Points, in no order, along strands that fork and pass close to each other.
In the rows, 128 means zero.
Two points are linked if the straight distance between their rows is under 227. Some points are linked to none.
Luno: [141 186 131  72 165 119 191 108 146 102 138 169  59 188 105  98 147 106
 120 168 176 185 126 124 130  80 172 153 165 120 149 143 127 155 125 138
 146 168 113  74 129  71 168 117 153 130 141 155  78 100 122 145 121 144
  78 154 193 135 151  97 140 129 115 118 152 140 165  96 157]
kib: [ 89  78 122 179 160 125 118 141 109 106 141  64 184 155 105 129 107 172
  97 102 101 150 135 173 129 126 130  74  78 123  93 130  88 126 128 133
  32 158 162 135 134 104 111 138 125 107 137  96 149 119 102 145 133 120
 104 134 103 135 120 123  69 143 153  92  99 126 126 109 110]
nal: [136  95 113 150  65  92 134 138 133 188 140 102 155  99 119 129  90 141
 137 150 153 118 131 121 123 174  46  81 149 126 170 132 194 140 141 128
 139 151 156 128 124 128 102 138 153 154 146 115 168 163 195 122 108 119
 204 124  83 117 147 163 148 124 127 124 169 120 166  97 189]
soror: [142 172 136  84 114 129 104 121 144 154 119 154  42  80 127 137 133 142
 143 162 148 140 159 124 193 155 170 151 160  91 158 150 146 128 132 134
 146 147 155 139 160 121 140  76 109 136 152 164 128 119 177 139 140 126
 117 142 106 127 167 120 168 120 132  96 128 122 134 112 178]
Sorur: [ 85 104  71 129 127  94  94 156 104 163 172 101 121 150 159 139 103 111
 125 144  66 114 121 126 157 178 176 184 129  88 152 121 128 157 200  89
  97 151 164 137 115 127  85 132 100  88 150 168 170 138 166 144 111 146
 173  78 117  60 140  59  72 101 166 173  98 108 108 139 206]
dudo: [178 113 138 158 165 104 201  91 128 108 125 135 153 146 131  96  91  65
 140 141 113 164 125  61  45  87 154 110 166 154 119 149 123 140  73 135
 174 144 117  95 110 104 176 142 153  88 112 169 138 134 163  93 120 114
  96 140 181 103 102 113 102 118 139 137 118 119 122 122  71]
folam: [101  70 133 118 133 136 195 123  89 143 156 102 177 135 150 127  81 106
 131 132 111 122 161  97 118 131 131 180 100 139 157  88 177 142 140  87
 143 141 160 107 145 169 109  98 157  93 120 118 191 150 196 128 114 153
 135 110 124 118 144  98 109 125 135 171 127 104 126 122 199]
gib: [ 94 107  95 107  93 140  98  97 135 162 134 133 116 159 145 150  95 147
 129 100 143 132 118 127 168 158 133 150  97 151  90  92 114 146 104 131
 122 116 181 181 147 135 126 119  80 140 112  86 120  90 137 135 155 106
 108 123 114 122 138 136 121 106 144 107  92 133  73 145 152]
Tubak: [121  95 113 233 116  87 100 141 113 161 152  42 174  85 143 113  82 156
 129 102 123  88 141 150  79 135  93 109 119 136 126 126 135 142 134 138
 100 104 111 126 122 128 108 166 154 134 155  97 159 146 132  94  93 112
 139 119 109 104 113 133 118 182 140 148 121 124 109 143  89]
Zasi: [132 111 153 168 131 124 242 103 104 145 146 110 166 147 126  83  64 117
 132 170  96 132 130  70  69  91 114 113 129 164 134 123 119 144  87 116
 172 110  79  87 117 141 156 177 135  69  82 121 175 139 149  83  93 134
  89 157 160  97  85 132 110 115 112 151 127 109 116 126  78]
rizag: [160  84 110 234  93 109 129 128 130 179 161  72 186  71 140 106  97 143
 153 132 114 100 139 107  75 113  67 102 160 150 145 109 143 113 120  93
 147  88 108 130 129 166  81 162 188 122 107 125 168 158 150  93  90 144
 186 113  97 109 128 162 124 164 125 143 154 132  92 150  93]
ket: [131  97  53 162  74  89 116 145 130 170 155 133 142 143 163 138 121  95
 151 125  97 137 141  77 124 176 141 169 151 118 150 146 105 147 167  86
 145 138 151 149 110 173 119 163 108  92 125 168 159 142 174  99 132 149
 199  74 131  87 123  88  85  90 156 206  85 100 124 137 178]
Gaviz: [100 144 113 134  85 122  73 170 105 135 100 165 101 133 105 155 145 153
  75 129 100  86 151 165 201 216 124 159 149 119 157  81 147 147 168  69
 152 118 101 118 154 124 102 122 166  97 178 113 135 145 130 138 141 146
 159 136 119 126 135 125 130 133 101 148 110  58 136 147 187]
Vib: [160 165 123 129 198 166  76 146  99  95 148 121  93  88 144 152 193 197
 112 167 110 160  70 188 143 129 207 144 136 117  95 164 107 155 189 172
  90 122 123 116 125  76 137  91 117 128 195 127 101  73  97 105 123  57
  76 174 161  85 128 163 164 129 121  83 114  99 135 125 107]
figup: [ 83 135 154  82 168 148 139 132 105  84 137 140 138 140 130 101 205 162
 120 159  92 148 160 177 115 123 168 172 119  84 136 107 110 135 151 137
  98  82 127 109 168 124 140  88 111 102 141 107 131 120  91 103 107 116
 118 163 148 164 136 159 194 123 129  92  94 111  93  95  98]
solog: [ 81 107 130 134 107 117 190 155 121 138 127 195 142 154 144 131 109  86
  67  90 120 103 163  64 125 102  88 141  81 155 168  82 127 131 130  32
 165 117  56 112 114 134  59 137 177  96 102 124 111 143  95 145 137 203
 129 110 186 159 157 106  97  93 139 151  98 105 128 147 150]
Kal: [144 185 110  89 125 138 130  95 139 110 114 183  63 140 144 113 171 126
 132 148 155 169 131 132 128 131 162 179 173 118 151 153 114 148 115 140
 155 135 139 117 144  79 170  98 104 154 157 152  68  91 136 127 134 103
  92 167 161 124 161 135 170 110 118  91 137 130 138  86 156]
kotib: [182 110 114 141  63 137 107 153 142 166 134 123 116  93 141 121 120 169
 157 172 127 119  94 152 130 151  89 133 145 153 130 162 168 139 117 170
 148 114 155 134 137 124 112 133 108 177 122  84 119 133 198 113 108  83
 186 158  84 107 118 167 162 118 117 103 170 141 142 128 152]
geb: [119 175 160  55 127 185 132 151 119 120 107 140  60  88 130 119 164 149
 126 137 148 109 197  99 175 130 115 175 133  79 168 139 114 140 124 124
 177 156 120 105 165 119 141  85 103 136 155 175 123 151 105 138 151 130
 138 111 152 124 147 112 165 128 129 134 106 103 145 136 203]
pesoz: [ 77 117 159 127 170 139 127 125 122 114 128  99 166 171  83 153 104 136
 120  84 144 149 142 164 127 105 124  42 105  88 117 104 108 111 130 144
  41 172 146 130 137 115 136 125 139 135 129 133 127 111  95 175 153 153
  75 125 104 167 112 141 115 129 154 105 125 136 144  81 131]
kuzi: [156 123 132 143 164 152 123 137 110  93 161  98 132 120 150 107 166 173
 140 205  92 154  74 169 105 135 163 139 128 135  90 175  96 163 148 178
 106  82 117 114 115  88 163 138  89 115 138 103 126 108 113  74 102  55
 102 176 131 103  88 173 164 126 114 111 115 114 117 134 100]
kose: [137 163 140  94 149 122 135 104 140 147 144 115 103 120 106 130  64  97
 109 177 125 138 104 117 128 108 132 104  98 155 129  83 135 118 138 124
 104 106 111 124 116 151  57 111 171 125 112  85 159 123 144 146 119 157
 153 124  86 125 144 105 124 149 151 127 174 156 127 173 114]
movak: [196  46 107 175 132  84 118 144 159 103  91 135 186 114 125 116 124 129
 166 107 176 143 177 104 114 143 128  58 129 120 124 156 158  99 102 119
  75 169 175 128 111 139 154  52 123 128 112 149 142 196 202 107 130 107
 116  92 114 159 145 112  58 154 135 150 135 123 184 103 129]
vatid: [145 124 150 122 108 165 107 171 121 118  85  84 154 113 120 125 142 179
 133 108 110  54 115 133  86  89  64 136  99 151 116 141 150 144 124 181
 173 100  77 117 158 135 120 148 138 171 150  89 116 122  68 115 141  99
 154 131 163 124 114 142 136 145  77 123 148 159 121 150  68]
Goru: [ 84 173 138 122 157 145 127 144  82  93 110 156 112 134 109 160 153 154
  90 136 125  95 135 164 158 175 170 152 129 127 147  89 158 135 175  79
 116 108  68  86 152 135 145 100 185 103 172  89 141 124 111 137 148 157
  80 151 130 143 129 122 163 140  94 156 120  79 119 132 162]
bodi: [ 74 103 117 187 138 125  78 156 120 127 157  42 174 137 124 146  81 145
 123 104  99 107 144 171  97 111 116 133  95  98 104 117 104 136 140 136
  79 129 146 135 142 126  76 167 119 125 168 139 140 116  93 140  92 131
 119 108 128 118 141  99 102 169 147 126 118 148  99 118 105]
Zosu: [106  99 122 123 113 118 146 102 105 149 141 116 154  95 146 120 126 100
 157  98 131 141 162 122 129 170 137 168 132 121 160  92 169 124 146 121
 126 123 173 135 147 189 132  80 142 124 108 100 157 156 175 119 119 143
 177 110 104 139 131 136 158 124 150 149 103 135  95 125 173]
Bivup: [144 140 121 102 141 117 100  85 172 127 126 179  97 145 141 138 140 111
 156 106 137 168 119 112 136  96 167 114 162 128  90 119  59 106 118 151
 114 112 159 171 143 136 141 144 122 139  80 160  76 115 103 135 153 147
 104 103 126 153 147  93 120 122 136 101 110 174  87 120  82]
voril: [136 153 161 151 156 126 118 117 160  78 120 124 146 125 101  92 155 131
 150 159 145 155 102 169 100  78 134  89 137 101 122 163 127 110 106 206
  65 109 115 113  98 113 150 139 124 143 100 166  79 147  98 134  94 109
 101 163 123 164  96 165 128 137 120 120 177 169 183  82  41]
lig: [169 155  83  92 100 136 161 141 109 138 161 142  90  80 178 121 176 105
 131 164  87 130 118  95  92 143 143 234 182 138 179 140 119 148 179  90
 207 100 103  87 136 138 101 136 137 132 132 118 103 128 120 113 101 116
 191 116 164  96 125 128 164  95 143 139 128 122 104 157 168]
Fumor: [115 134 176  60 162 152 187  81 107  98 149 155  74 131 120 109 142  81
 130 172 111 146 177 104 128 120 179 164 116 139 131  91 105 141 118 101
 161 108 104 104  98 111 125  92 147  35  99 170 160 138 110 103 118 156
 116 164 123 120 132 119 143 133 153 142  94 100 126 133 114]
tib: [119 136 133 124 110 108 109  86 164 142 117 179 151 119 140 105 160 115
 194 165 202 148 160 149 142 123 151 155 135 120 133  94 145 102 147 146
  91  75 132 126 100 161 172  80 121 155  64 127  93 146 130  75 120 113
  59 133  96 181 158 150 129 150 115 131 120 135 137 101  86]
kuf: [152 147 109 113  88 102  97 100 187 157 127 157  96 169 124 119 118 105
 174 149 183 147 109 138 139 114 138 123 162 107 123 159  95 128 124 173
 122 134 152 156 125 140 133 156  74 175 100 181  78 118 122 131 129 146
 102 132 113 177 149 105 131 127 113 121 163 182 129  70 106]
nipin: [118 129 161 138 127 152 137 159 106 103 121  72 167  78 108 125 104 170
  99 111  58  84  91 148  68  88  86 116 121 168 108 125 116 112 101 148
 169  99  79  95 145 103  93 177 166 145 150 102 104 105  89 157  88 103
 170 123 149 120 115 141 152 152 106  90 201 158 128 152  97]
Pudo: [138  98 135 101 124 136 133  79 120 145 124 154  85 122 102 158  87 135
  81  89 112 104 110  99 184 159 142  66  79 205  92 100 130  94  87  87
 106 137 118 159 116 127  72 104 173  71 134  91 163 108 160 175 157 166
 138 111 105 116 124 102  76 113 170 133 110 102 132 187 122]
buz: [ 79 148 141 114 110 122 140  86 121 166 129 109 123 104 122 133  73  87
 124 113 124 155 112 128 137 147 118 101 127 129 153  97 138 102 119 108
 124 106 138 151 137 182 105 128 160 146 117 113 162  98 173 149 130 172
 132 116  86 135 145 127 163 111 153 118 159 164 112 142 134]
vomov: [163 108  80 248  88  89 109 148 180 117 111 119 168 141 121  93 154 142
 162 112 141 154 161 134 147 114  65  85 117 135 127 162 122  60  89 107
  77  96 147 145 158 198 140 146 108 172  39  81 137 184 163 104 110 129
 147 110  80 128 120 174  95 166 104 146 135 152 117 156  86]
Zivo: [173 109 137 135 143  83 122  96 154 128 122 123 116 112 103 137  96 115
 169 132 171 164 108 132  86 145 163  34 162 104 119 190 157 132 129 170
  76 172 163 158 130  88 175  77 123 130 160 175 159 118 181 121 134 105
  57 136 125 120 127 101 113 125 135  99 161 163 133  54  63]
dez: [ 90 189 177  40 176 152 172 106 116 114 123 151  70 144 102 123 110 134
  95 154 127 130 118 119 135  88 148  96 110 139 102  89  88 149 116 146
 126 115  92  88 142  93 128 118 146 121 117 125 103  89  63 149 137 130
  89 144 152 125 129 126 162 119 140  92 137 136  99 131  90]
depuv: [123 179 133 114 180 171  63 140 121 100 151 108  63 101 134 155 168 152
  96 127 108 127 104 173 171 120 170 162 125  83 113 143  91 135 156 150
 100 144 133 127 122  87 105 127  92 134 171 153  82  95  54 163 120 107
 101 149 138 110 127 134 149 154 143 103 107 128 122 151 137]
supip: [126 171 102 122 114 134 147 141 127 110 144 132 125 132 171 102 175  77
 109 162  86 144 117 126  98 140 123 213 162 144 136 105  98 127 179  85
 194  81  89 104 101 162 122 189 119 107  95  80  96 129  88  96 101 146
 158 144 137 128 110 153 153  94  98 165 139 117  92 176 134]
boku: [ 96 134 163  90  84 154 117 131 118 143  60 121 160 139 108 125 110 146
 116  45 128  67 109 131 128 112  77  99 104 147  99 111 121 125 100 166
 180 107  71 143 127 151 148 157 121 167 118  94 132 107  62 117 169 133
 135 124 155 152  94 142 130 110 105 133 136 159 120 164  46]
sezo: [119 122 113 126  98 123 158 134 133 138 118 181 134 161 116 123  97 120
  93 134 133 115 137  85 110 126  92 128 107 157 153  96 128 139 116  88
 159 127  86 114 102  96 102 154 154 107 116 120 123 149 123 115 146 148
 149 119 148 144 164 118  95 109 118 118 117  78 164 128 170]
Sito: [ 96 149  90 116 141 116 134 153 113 136 133  96 103 109 150 151 106  89
 108 100 155 108 121 123 123 119 125 172 106 107 149 117 146 138 140 131
 145 159 102 104 141 133 104 144 137 174 170 100  96 124 104 163 114 140
 133 101 145 112 145  84 136 137 133 137 130 142 119 157 183]
misev: [128 107 172 105 125 159 110  90 121 117 112 168 108 125 108 139 129 139
 106  69  88 121 135 114 189 139 144  81  93 179  80  95  94  81  84  87
 111 116 151 187  91 147  98  93 139  70  72 135 153 135 122 126 164 152
 188 127  86 140 122 131 119 133 160 108  88 106 128 186 103]
Duvon: [126 154 157 165 112 162 124 143 135 112  87 124 190 135  95 124 112 144
 115 118  73 123  91 137  91  89  85  89 118 138 117 132 136  76  84 138
 139 123 116 130 123 113 107 194 146 159  97 114 106 114 114 168 122 111
 183 121  93 126 116 152 111 158  91 101 211 151 164 137  96]
sev: [144 108 148  67 146 181 140 156  77 105 111 124 138 107 140 117 171 136
 131  97 128  78 181  89 150 149 106 186 133  95 151 135 133 160 140 117
 152 174 140 136 136 130 144  77  96 111 170 185 150 170 103 130 161 111
 175  95 161 100 109 114 154 114 139 153  65  89 149 134 201]
zuli: [127 126  72 191  86 105 110 196 120 167 140  63 208 119 145 145 102 149
 142 158 127  98 141 116 101 143   8 118 154  99 154 139 181 162 150 118
 157 151 160 129 138 138 101 190 147 179 162 143 134 133 125 145  95 101
 217 104 110  78 135 159 153 143 104 103 171 116 110 114 183]
bipo: [ 95 159 133  91 144 100 172  98 127 154 129 122 102 174 106 140 100 123
 141  96 222 132 108 141 139 115 169  98 112 131 145 161 142 132 135 174
 114 162 118 108 128 129 194 135 141 167 140  88 111  73 105 174 138 153
  34 147 136 174 113 116 134 116 121 137 131 162 148  93 123]
dinub: [181 135 110 175 153  99 109 117 157  94 145 118 115 140 118 136 126 114
 111 124  85 158  83 130 108  88 164 148 121 161  80 154  88 106 108 157
 123 120 112 132 121 111 110 191 133  99 115 124 109 129 122 140 119 128
 145 121 126 110 111  79  58 159 140 149 126 149 146 182  82]
dem: [192 135 124 117 186 183 110 148 110 120 128 126 108  63 128 135 162 167
 126 149 154 145 108 119 132 125 145 122 131 126 115 160 166 148 151 172
 123 197 138 110 114  84 145  67 123 167 176 108 123 157 120 142 144  46
 153 126 127  72 116 167 122 144 127 117 145 105 193 156 186]
niti: [116 138 155  85 103 160 152 123 112 148  88 150 124 163  96 135  98 143
 100 105 151  58 116  98 138 126  84  99  73 162 115 108 147 142 105 146
 164 139  84 137 120 104 148 136 130 127 130 106 157 114  91 123 183 138
 105 142 134 132 115 141 114 117  90 154 132 104 162 130 122]
ruva: [139 112 117 106  93 141 118 100 128 124  96 181 110 141 129 153 145 151
 121  83 140 112 149 108 142 174 136 131 128 199  97 110 145 125  87 108
 137 127 147 181 143 110 176  62 131 116 117  87 129 111 152 103 181  97
 121 125 139 131 119 150 115  96 134 111  79  90 121 147 155]
rurug: [ 93 103 115 158 119 104 208 136 123 157 160  87 178 154 141 123  64  90
 118 120 111 125 128 104  94 108  99 151  92 144 160  93 165  95 116  75
 145 107 110  89 148 158  70 159 163 101 111  81 168 142 181 138 104 197
 114 107 139 139 154  81  82 132 131 176 157 135 127 125 176]
luv: [128  67 114 155  74 144 123  99 151 182 159 146 155 130 151 121 105 108
 149  98 105 138 143  90 132 144  93 149 111 169 109  81 110 122 111  65
 153 100 180 201 131 208  92 121 108  93  57 141 164 139 179  79 129 157
 183 103 118 130 139 163 108 102 122 189 100 107  87 160 113]
retik: [122 112 160 105 156 114 206 116 104 115 149 111  95 110 100 126 106 138
 102 147  84 150  91 133  76 127 157  86 107 164 121 157 146 146  92 153
 146 126  90  87 132  81 144 148 150  91 147 102 171 119 146 132  99 118
 140 155 138 110 103 116 140 114 161 108 154 132 151 108 114]
zitad: [138  74 129 105  91 147 108 138 137 101 104 137 123 156 142 141 184 124
 132  56 125  86 177 128 156 156 120 178  98 114 119 134 113 135 128 131
 154 145 141 159 119 160 132 117  69 104 129 167 132 158 104 111 171 140
 176 115 150 163 121 108 124 126 130 172  52 115 139 147 152]
ker: [108 190 186  68 197 132 167 113 130 100 125 152  34 153 118 109 144 128
  88 137 159 137 148 113 165  64 157 104 143 104 127 101 102 120  85 130
 121 162  96  59 170  62 131 125 167 124 141 179  79 109  81 195 146 161
  66 143 166 120 140  95 145 123 152 114 117 125 128 115 150]
vozu: [106  88 121 118  97 126  65 159 144 159 102 130 141 156 116 150 146 181
 172 114 193  95 156 153 185 172 121 110 105  96 130 105 148 160 166 160
  93 119 181 168 157 172 148  72  88 171 130 125 140 145 131 114 151 113
  78 119 120 168 134 152 137 130 102 147 112 131 133  87 123]
nadu: [168 118  68 164  82  83 135 159 135 168 182 129 127 100 164 127 134  94
 146 145  87 123 125  83  69 123 119 207 186 121 180 173 116 131 166  92
 185 105 121 116 137 170 100 183 130 103 124 153 123 139 163 123 111 173
 200 103 149 101 124  97 117 102 131 172 128 134 116 136 159]
vovus: [105 140 130 153 102 125  57 152 115 143 110 152  97 115 118 170 136 140
  69  88 131 105 153 166 184 186 130 119 130 108 138  95 142  93 118  77
 125 171 133 145 136  92 106 147 156 122 158 138 111 125 122 178 148 145
 149 127  96 130 144 120 120 159 126 114  97  97 151 159 161]
repe: [161 106 112 158 103  96  92  95 175 120 103 171 151 131 120 128 139 128
 164  73 116 155  90 128 131 104 139  74 132 162  79 156  71  60  77 151
  81  85 161 181 137 146 153 161 130 141  72 156 114 124 145 137 142 123
 117  89 106 160 130  99  82 135 147 125 149 172 103 147  31]
pul: [135  90 145 130 183 109 149 130 115  96 181  95 127 131 133 125  76  97
  75 167  74 122 122 107 115  99 137 123 107 120 118 124 144 156 147  99
 114 173 108 114  84  72  58 121 146  54 165 156 158 153 132 132 100 135
 174 114 131  67 150  56  77 130 172 114 105 114 151 140 167]
sudiv: [179 163 166 136 148 102 132 119 137 120 124 134 139 111 121 111 133  98
 160 186 138 149  88 140  95 106 160 132 199  95 162 167 189 124 138 154
 158 154 109  76  93 119 154 142 164 150 158 149 102 128 175 122 101 125
 124 158 142 150 127 147 155 153  82 119 204 147 172  94 122]
tof: [ 89 110  93 151 120 114 174 148 112 162 138 118 180 131 156 147  52  50
 101  91 111 128 127  70  89 101  89 141 114 125 146  90 136 119 132  40
 139 119 109 125 130 163  67 153 187 130 129 145 137 115 140 167 136 203
 106  76 158 111 149  80  97  95 168 155 123 146  98 139 151]
met: [131 141 108 121 148  97 136 117 133 137 114 120 143 161  98 139  90 114
 170 134 222 163 147 118 135 150 158  76 138 104 144 147 155 157 165 153
  73 183 155 120 130 138 193  74 145 159 149 130 135 116 156 133 150 117
  48 119 132 136 138 105 111 137 122 133 135 132 153  89 136]
luda: [140 111 139  84 131 161 102 101 124 106 103 198  96 133 117 143 202 165
 130 106 163 118 161 141 179 169 154 123 137 169  80 142 119 114 102 146
 117 121 145 179 122  81 220  48  93 101 127 138 127 110 115 101 177  87
  52 152 124 148 106 175 116 116 134 107  76  92 141 101 106]
zuduz: [159  85 142 118 162 126 178 127  88 112 171 131 103  96 129 132 120 137
  71 159  86  87 102  94  91 122 129 103  99 176 122 145 162 178 121 114
 159 144  64  99  93  42  87 114 156  45 173 129 165 152 126 125 109 116
 183 146 152  78 123 112 104 115 165 120 114  96 147 125 152]
zib: [110 160 135 136  74 125  61 149 151 172  94 153 114 124 112 157 109 125
 126 126 169 119 135 156 189 179 100  95 145  92 149 113 147  92 143 127
 138 165 162 150 111 126 103 154 122 175 137 171 107 119 149 173 137 150
 171 125  51 145 153 135 135 165 101 121 177 129 190 105 155]
tubu: [115  52  90 170  67 131  71 129 155 162 126 120 148 162 162 127 113 157
 138  82 131 128 154 129 162 178  99 135  92 138 103  85 119 125 108  99
 118 129 229 208 138 159 105 119  97 117  97 137 151 147 168  97 137 120
 184 103 122 121 157 149  98 127 137 147  84 116  92 152 136]
divip: [ 93 176 156  64 160 138 136 134 153 127 125 111  85 129 128 120 144 136
 121 128 139  96 119 150 154  78 155 163  77 141 113  97 117 111 139 167
 151  81  92 104 127 152 101 131 117 148 107  71 108 107  55 152 123 145
  91 137 137 161 129 105 152 149 117 129 143 150  99 169  76]
kebof: [ 69 156 136  74 170 129 144 137 123 128 131 109 117 194 142 139 143 128
 145  96 210 116 131 145 166 106 158 153  96  91 148 154 126 170 155 155
 142 148 112 101 113 174 183 135  86 169 150  79 102  80  65 140 139 127
  30 141 172 193 108 132 151 116 110 143 107 130 103 119 133]
Zivul: [154  72 155 104 140 177 126 131 114  67  95 128 137 127 139 125 209 131
 100  59 101 105 145 154 149 146 105 128  98 127  89 146  96 123 103 143
 134 122 142 166  86 157 157 117  47 106 108 150 125 157  68 100 157 111
 177 138 146 157  84 167 160 118 153 148  52 136 125 153 100]
sirut: [ 80 150  84 170 124 112  94 181 109 142 103  99 168 127 126 177  88 126
  92 117 109 124 141 161 120 164  85 105 123  98 149  86 172 131 157  86
 106 130 154 109 165 104  58 124 197 164 180 123 136 105 155 171 126 141
 131 111 116 107 176 121 138 154 117  98 176 116  94 101 172]
bet: [113 147 119 177 101 140 129 120 128 152 136  91 168 120 164 114 131 112
 139 140  93 139  96 143  91 110 111 179 146 145 105 121  84 125 132 122
 177  72 107 132 126 161 134 211  97 143  94  81 119 113 107  92 100 112
 112 142 129 130  99 159 150 117  86 143 131 130  71 172 101]
Zisik: [139 143 115 148  85  93 136  97 152 160 126 123 156  89 160  81 139  81
 201 163 182 144 129 132 114 133 115 151 175 116 160 133 171 103 140 141
 157  91 133 118 112 191 154 109 122 165  69 118 113 163 173  92  97 134
 124 131  92 158 158 147 144 136  89 157 171 170 134 115 115]
Gog: [ 98 125 131 114 112 113 103  95 137 146 127 150 127  92 163 117 160 108
 170 113 156 141 189 142 159 163 124 162 126 102 134  68 134 111 152 112
 114  90 171 168 141 182 143  66 124 129  86 144 137 164 143  72 128 125
 124 113 117 155 173 150 167 132 145 123  61 134  86 119 120]
tadup: [139 117 165  71 163 180 131 115 100  44  89 155  99 103 119 140 241 162
 123  87 110 151 148 148 172 158 167 114 116 129  79 162  95 108 110 160
 118 111 136 167 134 122 204  65  67 113 122 127 130 119  84 112 168  98
  98 139 141 137  87 193 168  90 163 109  63 126 131 135  98]
mir: [208 100 144 128 168 145 126 120 130 102 149 114 123  73 133 122 158 122
 166 173 142 134 112 115  84 103 163 138 173 112 136 159 170 151 138 168
 148 167 116  90  92  98 139 103 135 131 167 144 122 176 139 115 112  84
 154 124 135 106 119 132 119 171 139 130 149 130 185 128 146]
tuf: [161  99 159 130 131 123 174  74 126 101 114 164 124 129 107 118 108  81
 161 122 135 155 122  86  80 121 147  75 163 119 128 165 145 117  86 138
 142 160 142 145 116 114 184 102 121 109 112 189 159 130 183 107 130 122
 104 135 131 120 133 106 129 114 135 121 146 156 136  83  88]
timel: [173 146 115 178 108 105 127 105 147 141 112 100 164  73 162 100 132  81
 176 132 154 142  96 135  85 107 119 142 190 119 158 168 176  86 114 153
 177 126 128 119 115 157 154 156 148 192 126 137  87 117 173 144  96 143
 114 125 117 130 134 120 145 154  85 118 208 193 140 110 116]
rada: [132 167  92 157 107 108 126 174 119 147 110  97 171 103 133 170 100 136
 113 151  93 122 116 147  95 129  40 126 159 121 150 143 153 148 145 114
 152 140 141  99 162 124  83 163 166 189 180 113 118  91 155 148 110 128
 182 140 143  94 141 147 183 105 104  68 204 131 100  85 149]
Geg: [107 123 119  99 170 104 145 142  95 106 174 136 120 175 137 139  90  82
  91 176  94 144 109 109 147 141 172 148 131 117 134 109 128 161 182  63
  91 178 108 114 108  99 102 135 148  82 165 154 159 141 142 138 134 151
 123  96 139  74 130  47  68  94 160 141 108  98 139 130 207]
Nivet: [168 114 112 122 104 150  89 174 129 142 113 147 112 108 118 148 164 195
 113 151 139 120 120 157 139 170 109 130 130 171 124 161 170 152 135 158
 133 153 151 139 129  68 138  94 104 154 149  70 129 148 156 129 151  65
 180 158  99  91 122 173 127 114 139 106 131 100 183 140 183]
bupu: [184 149 111 168 146 140 133 127 135  99 158  98 137 130 153 116 137 133
 154 201  73 160  90 115  79 112 156 183 172 134 107 165  72 150 152 147
 141  76 125 133 145 133 147 173  99 100 112 145 135 122 140  68 104  90
 116 141 159  86  98 135 136 129 100 135 120 137  79 139  97]
gek: [113 105 138 137 135 124 216 128 109 140 157  89 140 157 125 123  32 139
 118 152 106 115  86 103  83 105 113 103  83 159 115 141 135 156  90 147
 143 129  82 102 140 101 133 181 128 109 141  90 179 118 147 117 103 117
  89 138 149  99 110  93 114 117 122 137 141 118 118 126 116]
sot: [135 129 162 145 137 171  87 128 143  86  94 161 163 126  93 116 151 133
 124 140 125 139 117 147 125 109 114  97 128 112 106 113 120  92 111 147
  89 128 137 147 102 102 125 135 118 139  97 163  93 151 108 145 130 109
 163 145  72 149 117 180 128 169 105 104 164 129 170 111  99]
sonol: [165 121  92 226  97  82  92 128 175 130  98 141 151 151 111  92 138 163
 154 101 142 151 120 148 124 109 114  76 123 154 107 173  89  81  50 153
  51  88 154 147 142 113 155 161 113 164  81 104 112 145 144 134 130 100
  89 113  90 160 112 149  65 151 138 103 151 149 135 134  42]
mikol: [159 144  77 197 105  97 148 127 172 130 103 117 174 174 117  92  97 103
 144 129 155 154 145  72 118  89  73  93 123 149 128 142 105  85  84 122
 115 137 127 129 142 179 150 177 111 177  48  82 120 152 162 108 141 147
 123 102 115 113 115 134  90 145 105 149 133 148 123 170 134]
masiv: [128 101 145 122 118 153 120 110 149 124 133 171 143 138 132 131 144 108
 118  77  88 137 144  99 133  96 110 146  98 180 100  81  72 102  98  82
 149  86 154 178 123 172  91 113 118  90  64 123 145 138 116  97 148 154
 189 122 135 166 147 134 113 109 127 136  81 115  78 180  89]
fesas: [ 66 171 163  91 191 154  85 164  98 107 153  91  85  89 136 141 171 158
 113 119  92 108 153 173 149 109 158 162 128  38 150 155 115 143 153 137
  91 146 136 122 151 113 121 104  89 135 210 176 110  96  68 173 101 123
 119 134 161 119 104 126 196 108 159  96  96 124  90 105 149]
Nadan: [101 140 166 119 178 125 137 131 142  97 147 120 125 132  70 118 157 143
 142 144 144 185 117 171 110  90 151  54 137  77 135 148 108 127 124 189
  49 155 142 116 141  93 142 113 117 121 136 172  91 115 109 154 119 125
  81 171 145 169 111 156 137 102 150  93 144 157 171  41  81]
solak: [ 80 173 130  82 184 142 125 154  87  82 148 151 105 182 135 138 165 115
  88 181 108 121 110 144 163 153 189 170 130 112 138 114 114 166 180  77
 101 133  90  97 118 120 128 120 133  92 172 132 144 121  91 134 131 143
 104 133 146 105 108  98 147 106 119 147 103  89 102 135 185]
Rel: [110 174 159  60 168 144 108 142 140 131 135 112  82 166 137 140 171 151
 144 120 190 102  94 175 195 108 158 147 101 111 128 151 120 135 163 176
 143  93 100 124  87 153 146 155  82 147 137  84  91  86  28 138 140 121
  57 143 126 205  88 146 158 146  90 144 132 131 114 152  72]
Faro: [135 152 128 109  78 104  84 106 173 163  94 194  89 144 102 141 143 121
 145 117 206 102 132 138 193 159 120  73 168  99 137 144 107 112 134 134
 124 173 146 153 113 119 161 139  92 193 124 195  91 123 126 176 153 159
 115 136  90 176 156 127 140 133 108 116 149 154 163  60 143]

A fork is a point with three links, a tip a point with one. Leave the first point through the second and follow the links. Name the first fork or tip that comes.
sot / Duvon -> Zosu
Luno / ker -> Geg
timel / sudiv -> sirut
Rel / divip -> Pudo
solak / Goru -> mikol
nipin / Duvon -> rizag
nadu / lig -> fesas

Follow the links from the first point to the second, and from the first to the third. Name the last point that the two ways share.
bupu / vovus / retik -> Geg
met / Goru / nadu -> Geg
kose / zuli / rizag -> Zosu
dem / kose / rizag -> Zosu

Name the points in between on the shortest way along the links from the first point to the second, in order.
vomov / Vib -> sonol repe Bivup kuf Faro zib vovus Gaviz Goru solak Geg Sorur ket nadu lig supip bet bupu kuzi
boku / kib -> vatid nipin Duvon sot voril Nadan pesoz
gib / Luno -> ruva luda tadup Zivul zitad sev geb soror Kal
bipo / vovus -> met Zivo tuf dudo Zasi gek retik zuduz pul Geg solak Goru Gaviz
tof / sirut -> rurug folam Zosu Gog tib Zisik timel sudiv mir dem Nivet kotib nal zuli rada
